A landscape with many peaks, sampled at points; each row gives a point and its height.
A climber steps from a point to whichever of its 4 nearest points has the largest rise for the distance, and stops where none of them is higher. Distance is the straight distance between rows; heights are no part of it.
j_784 height 6.31: [ 64 145 109 165 163  91 193  46 140 117 160 121 118 164 149 182 125 159
 154 111 148 133 139 124 168 138 134 116 137 116 122]
j_505 height 5.75: [111 170 134 113 134 113 195 131 142 116 124 122 146  95 148  89  81 154
 115 129  94  83 114  95 127 122 183  87 129 122 144]
j_900 height 5.05: [181  79 133 133 143 173 122 127 128 140 169  97  90 104 160  80 194 104
 149 174 161 122 117 104 114 121 114 177 167 105 145]
j_541 height 6.27: [131 115 168 156 150 146 117  85 122 122 146 111  72 136 158 141 134 113
 108 134 158 132 139 115 151 150 122 148 137  89 144]
j_122 height 4.91: [ 85 124 122 178 149  91 217  64 128  92 157 119 104 150 157 154 115 153
 120 130 159 112 116 125 173 137 145  57 141 139 150]
j_769 height 1.82: [127  89 150 184 154 144 132  63 128  71 138 100  86 145 164 170 155 128
  90 173 200 124 143 153 174 152 103 103 149 108 142]
j_885 height 7.14: [151 119 139 146 137 160  88 100 118 142 175 117  61 138 155 155 141 104
 123 146 161 137 141 120 157 133 108 191 123  89 109]
j_151 height 3.18: [ 94 162 118 134 138  85 220  74 140 117 148 120 153 130 135 129  97 140
 127 120 107 100 122 103 135 128 159  78 150 128 139]
j_308 height 3.74: [126 100 167 168 153 143 109  55 115 114 155 100  75 142 162 170 126  99
 121 166 189 126 119 134 174 146  90 152 152  96 136]
j_150 height 3.85: [ 96 117 129 156 140 101 202  82 123  95 153 125 113 138 155 133  98 158
 113 137 145 109 119 106 161 135 169  63 157 130 154]
j_333 height 6.08: [128 178 143  99 119 117 144 177 159 127  92 143 193  77 122 114  98 155
 143 102  80 103 133 113  83 120 152  95  93 163 122]
j_796 height 2.62: [132 112 153 156 143 136 156 102 125  86  99 114  86 143 158 110 135 145
  88 156 165 125 126 101 151 143 147 115 149 113 152]
j_313 height 3.90: [111 144 115 131 124 161  80 142 117 149 126 130 139 149 115 147 103  98
 126 127 114 142 155 159 139 140 117 176  93 113 108]
j_569 height 7.79: [144 115  96  68  84  61  55 192 150 172  71 157 196 135  63 147 111 112
 136  67  89 149 136 159 132 142 127 110 154 143 118]
j_193 height 1.10: [ 75 173 103 126 129  63 222  62 155  79 159 139 158 142 131 115  47 162
 147  92 106 108  99 104 174 115 138  65 160 132 165]
j_429 height 5.33: [ 94 147 123 132 145 148  90  80 118 153 140 133 117 167 129 148  92 106
 124 109 117 146 127 140 153 142 119 176 108  98 123]
j_822 height 4.76: [142 103 102 148 109 164  46 165  96 202 151 129 101 152 101 153 134 103
 128 148 107 151 139 146 145 134  87 198 112 116 114]
j_617 height 4.97: [ 96 167 112 114 116 122 202 115 137 124 129 126 147 101 144 101  75 147
 112 131  93  87 111  95 133 114 187  79 139 125 155]
j_768 height 4.79: [145 134 165 138 131 148 142 113 111 106 116 102 105 123 162 118 129 115
 129 146 148 133 126  97 124 142 132 144 131  85 140]
j_295 height 4.16: [174  71 142 152 158 159 108 112 136  93 157  83  52 110 142  87 186  97
 133 158 186 133 121 107 139 142 113 162 168 100 141]
j_707 height 4.06: [155 144 133 130 126 154  81 130 107 153 162 129 116 140 129 127 143 101
 141 144 113 151 131 128 117 118 122 187 100  94 119]
j_236 height 8.29: [107 178 128  98 121 110 181 142 162 137 130 139 182  95 125  97  77 165
 128 122  81  77 122  92 122 124 166  94 121 135 133]
j_737 height 1.64: [142 125 142 126 117 133 189 131 144 100  79 126 109  81 135  65 108 158
 103 124 126 107 113  72 108 124 178  85 120 111 155]
j_757 height 1.48: [137 128 158 140 141 138 163 117 135  86  89 130  96 118 145  77 120 144
 114 137 129 125 111  84 117 123 151 105 141  94 170]
j_25 height 5.06: [ 82 175 114 146 142 129 142  86 134 151 134 133 142 159 115 155 103 125
 119 108 122 148 142 140 145 131 133 138  98 116  88]
j_513 height 6.65: [127 129 163 147 139 144 108  88 109 125 158 106  92 135 142 165 118  93
 128 144 142 130 129 141 144 141 111 172 128  96 112]
j_800 height 4.15: [138  82  90 122  96 132  41 223 107 200 132 142 132 170  75 146 149  97
 129 120 119 163 150 181 142 127  96 175 145 135 121]
j_171 height 6.99: [142 105 112 127 107 171  75 182 110 187 174 152  97 156 122 133 185  86
 135 141 129 140 158 138 108 123  77 210 118 126 110]
j_195 height 7.91: [136 165 135 113 118 125 116 160 136 137 106 148 170 121 114 132 111 131
 144 116  96 120 153 129 101 128 122 118  88 132 134]
j_648 height 5.89: [109 165 128 137 145 151 114 121 127 158 128 129 142 143 127 152 111 110
 132 125 101 134 142 136 134 131 125 145 102 117 107]
j_124 height 6.95: [161 110 121  85 105 123  72 207 132 158 100 131 184 126  99 101 176 104
 152 105 130 127 108 148  57  90 121 133 138 177 113]
j_422 height 7.19: [140 132 115 105 105 135  73 185 121 149 125 145 151 140  85 136 115 110
 138 104 109 153 140 148 125 112 113 160 110 147 114]
j_512 height 6.96: [149 144 146  90 119 123 105 205 129 121  75 150 170  85 127 103 144 150
 155 110 106 122 111 134  67 106 124 118 107 163 126]
j_499 height 5.28: [173 104 127 107  94 155  80 190 111 170 154 136 129 122 132 102 180 113
 164 132 125 132 134 132  80  99 109 176 130 137 110]
j_342 height 7.54: [138  74 136 172 139 126 164  63 132  62 124 122  65 125 161 146 142 140
  69 159 190 111 134 125 160 138 144  93 139 114 150]
j_969 height 3.94: [140 144 177 110 139 135 136 129 128 104 111 127 118  98 147 100 141 118
 127 126 111 114 106 102 103 137 135 140 133 117 144]
j_673 height 5.85: [169  92 132 115 126 183  92 193 106 206 153 109 130 102 118 100 233 101
 140 169 132 139 117 135  76  98 110 187 128 161  91]
j_266 height 5.41: [ 76 153 111 154 141  87 198  61 138  90 167 135 110 148 158 156 100 158
 147 111 143 116 120 120 176 123 133  68 148 118 140]
j_589 height 1.52: [ 73 169 106 135 116  84 227  86 142 114 161 124 151 141 137 123  56 142
 142 113 106 107 103 103 155 126 161  79 151 140 151]
j_42 height 3.72: [104  95  95 127  99 146  50 164 101 181 149 144 109 174  93 167 135  95
 107 127 105 157 152 153 152 147  94 185 119 113 103]
j_873 height 6.85: [149 138 172 109 119 147 114 172 128 118  88 131 161  90 130  78 144 121
 142 121  97 121 114 110  71 111 121 124 117 148 133]
j_418 height 6.11: [101 193 101 115 134 116 178 115 157 128 122 131 191 124 118 143  82 151
 131 112  77  92 122 111 120 115 157 101 102 136 125]
j_144 height 7.98: [134 169 117 101 112 120 100 172 139 145  99 159 183 125  93 138  98 124
 134 104  91 144 160 148 125 136 134 141  94 145 111]
j_82 height 8.34: [155 163 136  81 102 112  90 179 129 153 100 144 179 120  77 130 116 138
 136 112 105 129 145 151  98 117 135 116 101 145 114]
j_830 height 2.47: [ 99 170 130 125 141 133 177  91 129 118 135 111 132 140 135 149 109 128
 126 129 106 119 130 105 131 147 152  99 122 113 119]
j_535 height 3.73: [163  73 149 146 132 164 119 107 108  80 124 115  51 113 139  83 165 113
 116 154 189 138 124 106 140 142 105 125 156  92 161]
j_960 height 5.31: [160  94 129  85 119 188  89 197 107 166 119 103 156  80 147  81 192 101
 145 173 130 114 103 131  49  89 127 160 141 165  96]
j_32 height 5.86: [116 122 134 164 168 145 108  51 126 127 169 102 101 150 145 170 111 105
 127 137 162 164 120 136 165 166 107 167 125 112 118]
j_12 height 2.76: [125  94  92 105 108 112  44 193 120 183 120 141 133 169  82 154 128  96
 118 107  83 149 159 169 158 148  93 154 129 142 122]
j_890 height 3.33: [155 131 122 121 109 151  80 175 119 152 149 145 123 144 112 128 136 102
 138 134 106 147 133 147 115 119  98 194 119 125 130]
j_915 height 3.01: [ 69 178  99 121 131  66 201  58 154  87 176 139 132 137 141 137  51 182
 159  85 118  99 118 118 182 126 136  88 152 124 157]
j_107 height 2.93: [143  89 109 171 134 136 186  80 113  60 100 127  74  99 143 121 124 168
  57 164 198 118 123 124 148 138 140  81 118 129 145]
j_76 height 6.64: [119 135 146  85 124 139 149 171 156 120  88 129 148  94 142  82 129 167
 128 120  83 104 116  95  72 111 166 105 113 134 139]
j_413 height 2.65: [163  74 155 169 142 152 146  85 120  58 105 117  67 106 138 121 158 140
  75 168 210 142 129 126 155 148 102 110 148 107 164]
j_522 height 7.13: [164 137 105  77  86  70  79 206 158 158  43 159 208 122  74 141 121 148
 141  62  89 125 141 152 106 118 137 106 119 161 116]
j_989 height 0.52: [124  64 143 179 178 147 151  54 112  40 164 113  57 117 170 177 150 147
  68 176 206 135 139 151 178 148  71 105 137 129 134]
j_693 height 5.79: [168 123 148 120 124 158 119 164 131 117 127 121 131 109 152  71 155 112
 150 139 113 128 107 106  60 107 117 146 137 113 125]
j_578 height 6.51: [124 132 106 105  90 125  67 171 113 164 102 151 178 145  77 154 118  98
 124  95  88 144 163 156 140 140 114 145 102 150 103]
j_668 height 3.52: [161 116 174 134 129 152 119 128 122 105 141 121  98 111 153  83 155 114
 135 142 129 134 130  99  98 130 116 146 157  91 141]
j_456 height 3.26: [134 119 109 139 112 114 223  95 125  79  99 110 106  97 116  77  76 182
  87 138 148  98  94 101 139 134 201  67 136 143 163]
j_367 height 6.55: [ 83  97 154 186 183  78 175  44 145 105 168 126  82 157 147 222 115 161
 163 127 175 149 144 160 176 156  99  98 121 122 126]
j_142 height 7.18: [ 78 114 127 190 167  81 193  55 151  89 170 115  82 160 144 200 123 153
 145 123 187 151 143 152 180 137 104  90 135 106 141]
j_879 height 5.37: [ 96 171 115 124 148 132 169 112 149 150 125 141 174 143 117 138 108 136
 131 112  88 138 145 139 141 125 155 122 100 132 124]
j_34 height 7.92: [140 132 110  75 100  85  74 193 128 159  57 156 195 150  60 130 117 128
 135  85 103 145 142 166 126 135 132 127 122 146 115]
j_250 height 7.49: [133 128 118 141 123 165  71 118 115 153 162 136  73 150 141 148 118  99
 141 138 141 161 141 133 151 141  98 180 130  88 111]
j_848 height 7.53: [107 158  86  93 110  89 142 169 147 162  93 155 212 128  61 149 106 152
 120  99  79 124 162 149 134 127 131 111  95 161 113]
j_696 height 2.83: [ 95 119 133 190 158 108 182  72 122  78 125 107  78 132 165 166 126 159
  74 160 174 128 124 136 164 147 133  77 141 128 149]
j_360 height 7.17: [119 186 124 103 127 119 148 148 141 148 115 142 181 105 124 134 102 138
 125 117  75 113 138 120 113 130 163 128  86 154 125]
j_485 height 6.80: [148 103 149  87 137 157 103 169 144 117  91 116 145  89 132  67 167 130
 154 122 109 131 101 109  56 101 142 123 125 137 127]
j_739 height 2.39: [167  78 165 179 150 154 115  76 124  65 126  92  52 114 171 129 148 121
  91 172 202 127 132 130 167 148  88 131 149 127 152]
j_372 height 5.56: [ 82 133 128 164 165 129 134  47 127 150 147 125 105 164 139 179 117 125
 138 118 163 147 136 131 158 153 115 143 121 108 100]
j_898 height 5.72: [135 157 152 111 134 150 110 161 120 133 131 129 141 117 140 116 119 115
 136 126 106 134 129 119 103 131 138 143 118 116 121]
j_647 height 3.17: [100 123 148 151 134 123 179  93 130  99 123 105 101 134 153 117 119 161
 100 152 143 116 119  98 141 148 167  91 152 119 142]
j_312 height 7.58: [183  88 126 130 148 184 101 157 113 194 172 102  88 111 148 105 232  89
 146 168 153 125 122 114 103 107  92 203 161 128 110]
j_112 height 5.51: [163  95  96  94  88 119  40 207 118 169 118 146 152 148  69 142 168 111
 138 104 114 149 130 172 110 136 109 143 147 151 111]
j_708 height 6.02: [149 131 104  98 102 129  56 198 122 166 143 156 134 146 106 117 158 106
 152 125 122 144 130 145 110 115 124 177 118 143 109]
j_865 height 4.58: [116 149 155 172 150 119 168  62 121 112 138 120 103 143 167 161 134 133
 117 137 162 129 132 123 148 157 129 102 140 110 130]
j_328 height 7.23: [128 174 155 124 133 127 156 143 132 124 103 126 160 111 134 101 118 134
 122 116  88 109 142 105 100 128 149 109 111 121 135]
j_805 height 3.53: [104 141 132 142 137 130 208  94 126 108 125 120 127 124 155 111 113 142
 117 142 127 105 120 111 151 135 174  84 134 122 164]
j_217 height 6.29: [163 115 124  74 101  72  75 205 142 149  53 130 207  92  99  98 150 137
 162  91 119 120  98 130  60  85 131 104 129 200 118]
j_64 height 7.59: [161 107 134 147 129 134 203  97 115  68  98 118  72  99 126  84  98 169
  70 162 185 125 101 103 134 132 192  70 130 117 167]
j_5 height 0.30: [ 79 162 104 122 120  76 229  72 150  77 146 144 139 148 143  90  56 148
 132  89 107  80  93  94 156 113 156  58 164 131 157]
j_979 height 6.25: [110 118 114 142 144 145  68  67  98 167 164 121  90 155 143 176 118  96
 118 134 128 161 139 149 162 143  98 194 114 101  91]
j_944 height 6.69: [158 115 131  79 111 123  82 184 130 130  68 130 201  75 129  61 163 142
 154 119  98 100  81 155  40  89 135  83 125 190 103]
j_455 height 7.09: [157 119 133  82 111 114  69 202 126 131 102 145 190 104  99 103 169 122
 165 109 105 128 117 139  78  88 120 121 119 179 104]
j_37 height 7.39: [158 106 111  86  87  97  52 201 136 141  85 150 189 128  73 116 139 116
 159  83 118 137 129 153  98  99 123 140 130 167  93]
j_146 height 8.20: [ 86  92 144 174 178 105 174  38 137  67 162 119  79 153 164 201 148 144
 121 156 188 140 132 139 174 156  86  91 129 130 143]
j_799 height 5.11: [151 110 137 142 127 198  84 134 119 172 184 113  57 119 140 135 178  99
 144 146 152 149 140 121 138 134  99 212 128 118 117]
j_477 height 6.88: [153 116 107  89  92 116  63 211 113 152 106 151 161 137  92 108 156 107
 156 123 119 149 119 163  87 111 123 148 108 151 114]
j_906 height 4.90: [ 69 198  90 119 110  87 196  97 133 127 157 149 180 135 110 136  73 146
 154 101  70 110 127 128 139 111 145 111 129 137 127]
j_368 height 7.15: [104 157  96 112 123 124 100 129 120 161 114 137 171 154  95 168  97 120
 120 108  96 138 151 156 136 137 125 139 101 128  93]
j_651 height 5.27: [171  93 106 118 102 148  72 206 115 184 155 140 134 141 108 122 182 105
 142 143 112 141 130 151  99  90 103 184 125 149 114]

Where does a climber stop that starts at each point below?
j_668: j_82
j_960: j_82
j_737: j_82
j_944: j_82
j_193: j_146
j_150: j_146

Call two points neighbours if one is among the 4 nearest of the other. Go from one point of each pair to the other, from neighbour to neighbour, staying as high as possible. Name the lowest point that can't be avoided.
j_236, j_146: j_429
j_342, j_171: j_107
j_64, j_236: j_456
j_236, j_312: j_960
j_250, j_146: j_372
j_236, j_82: j_360
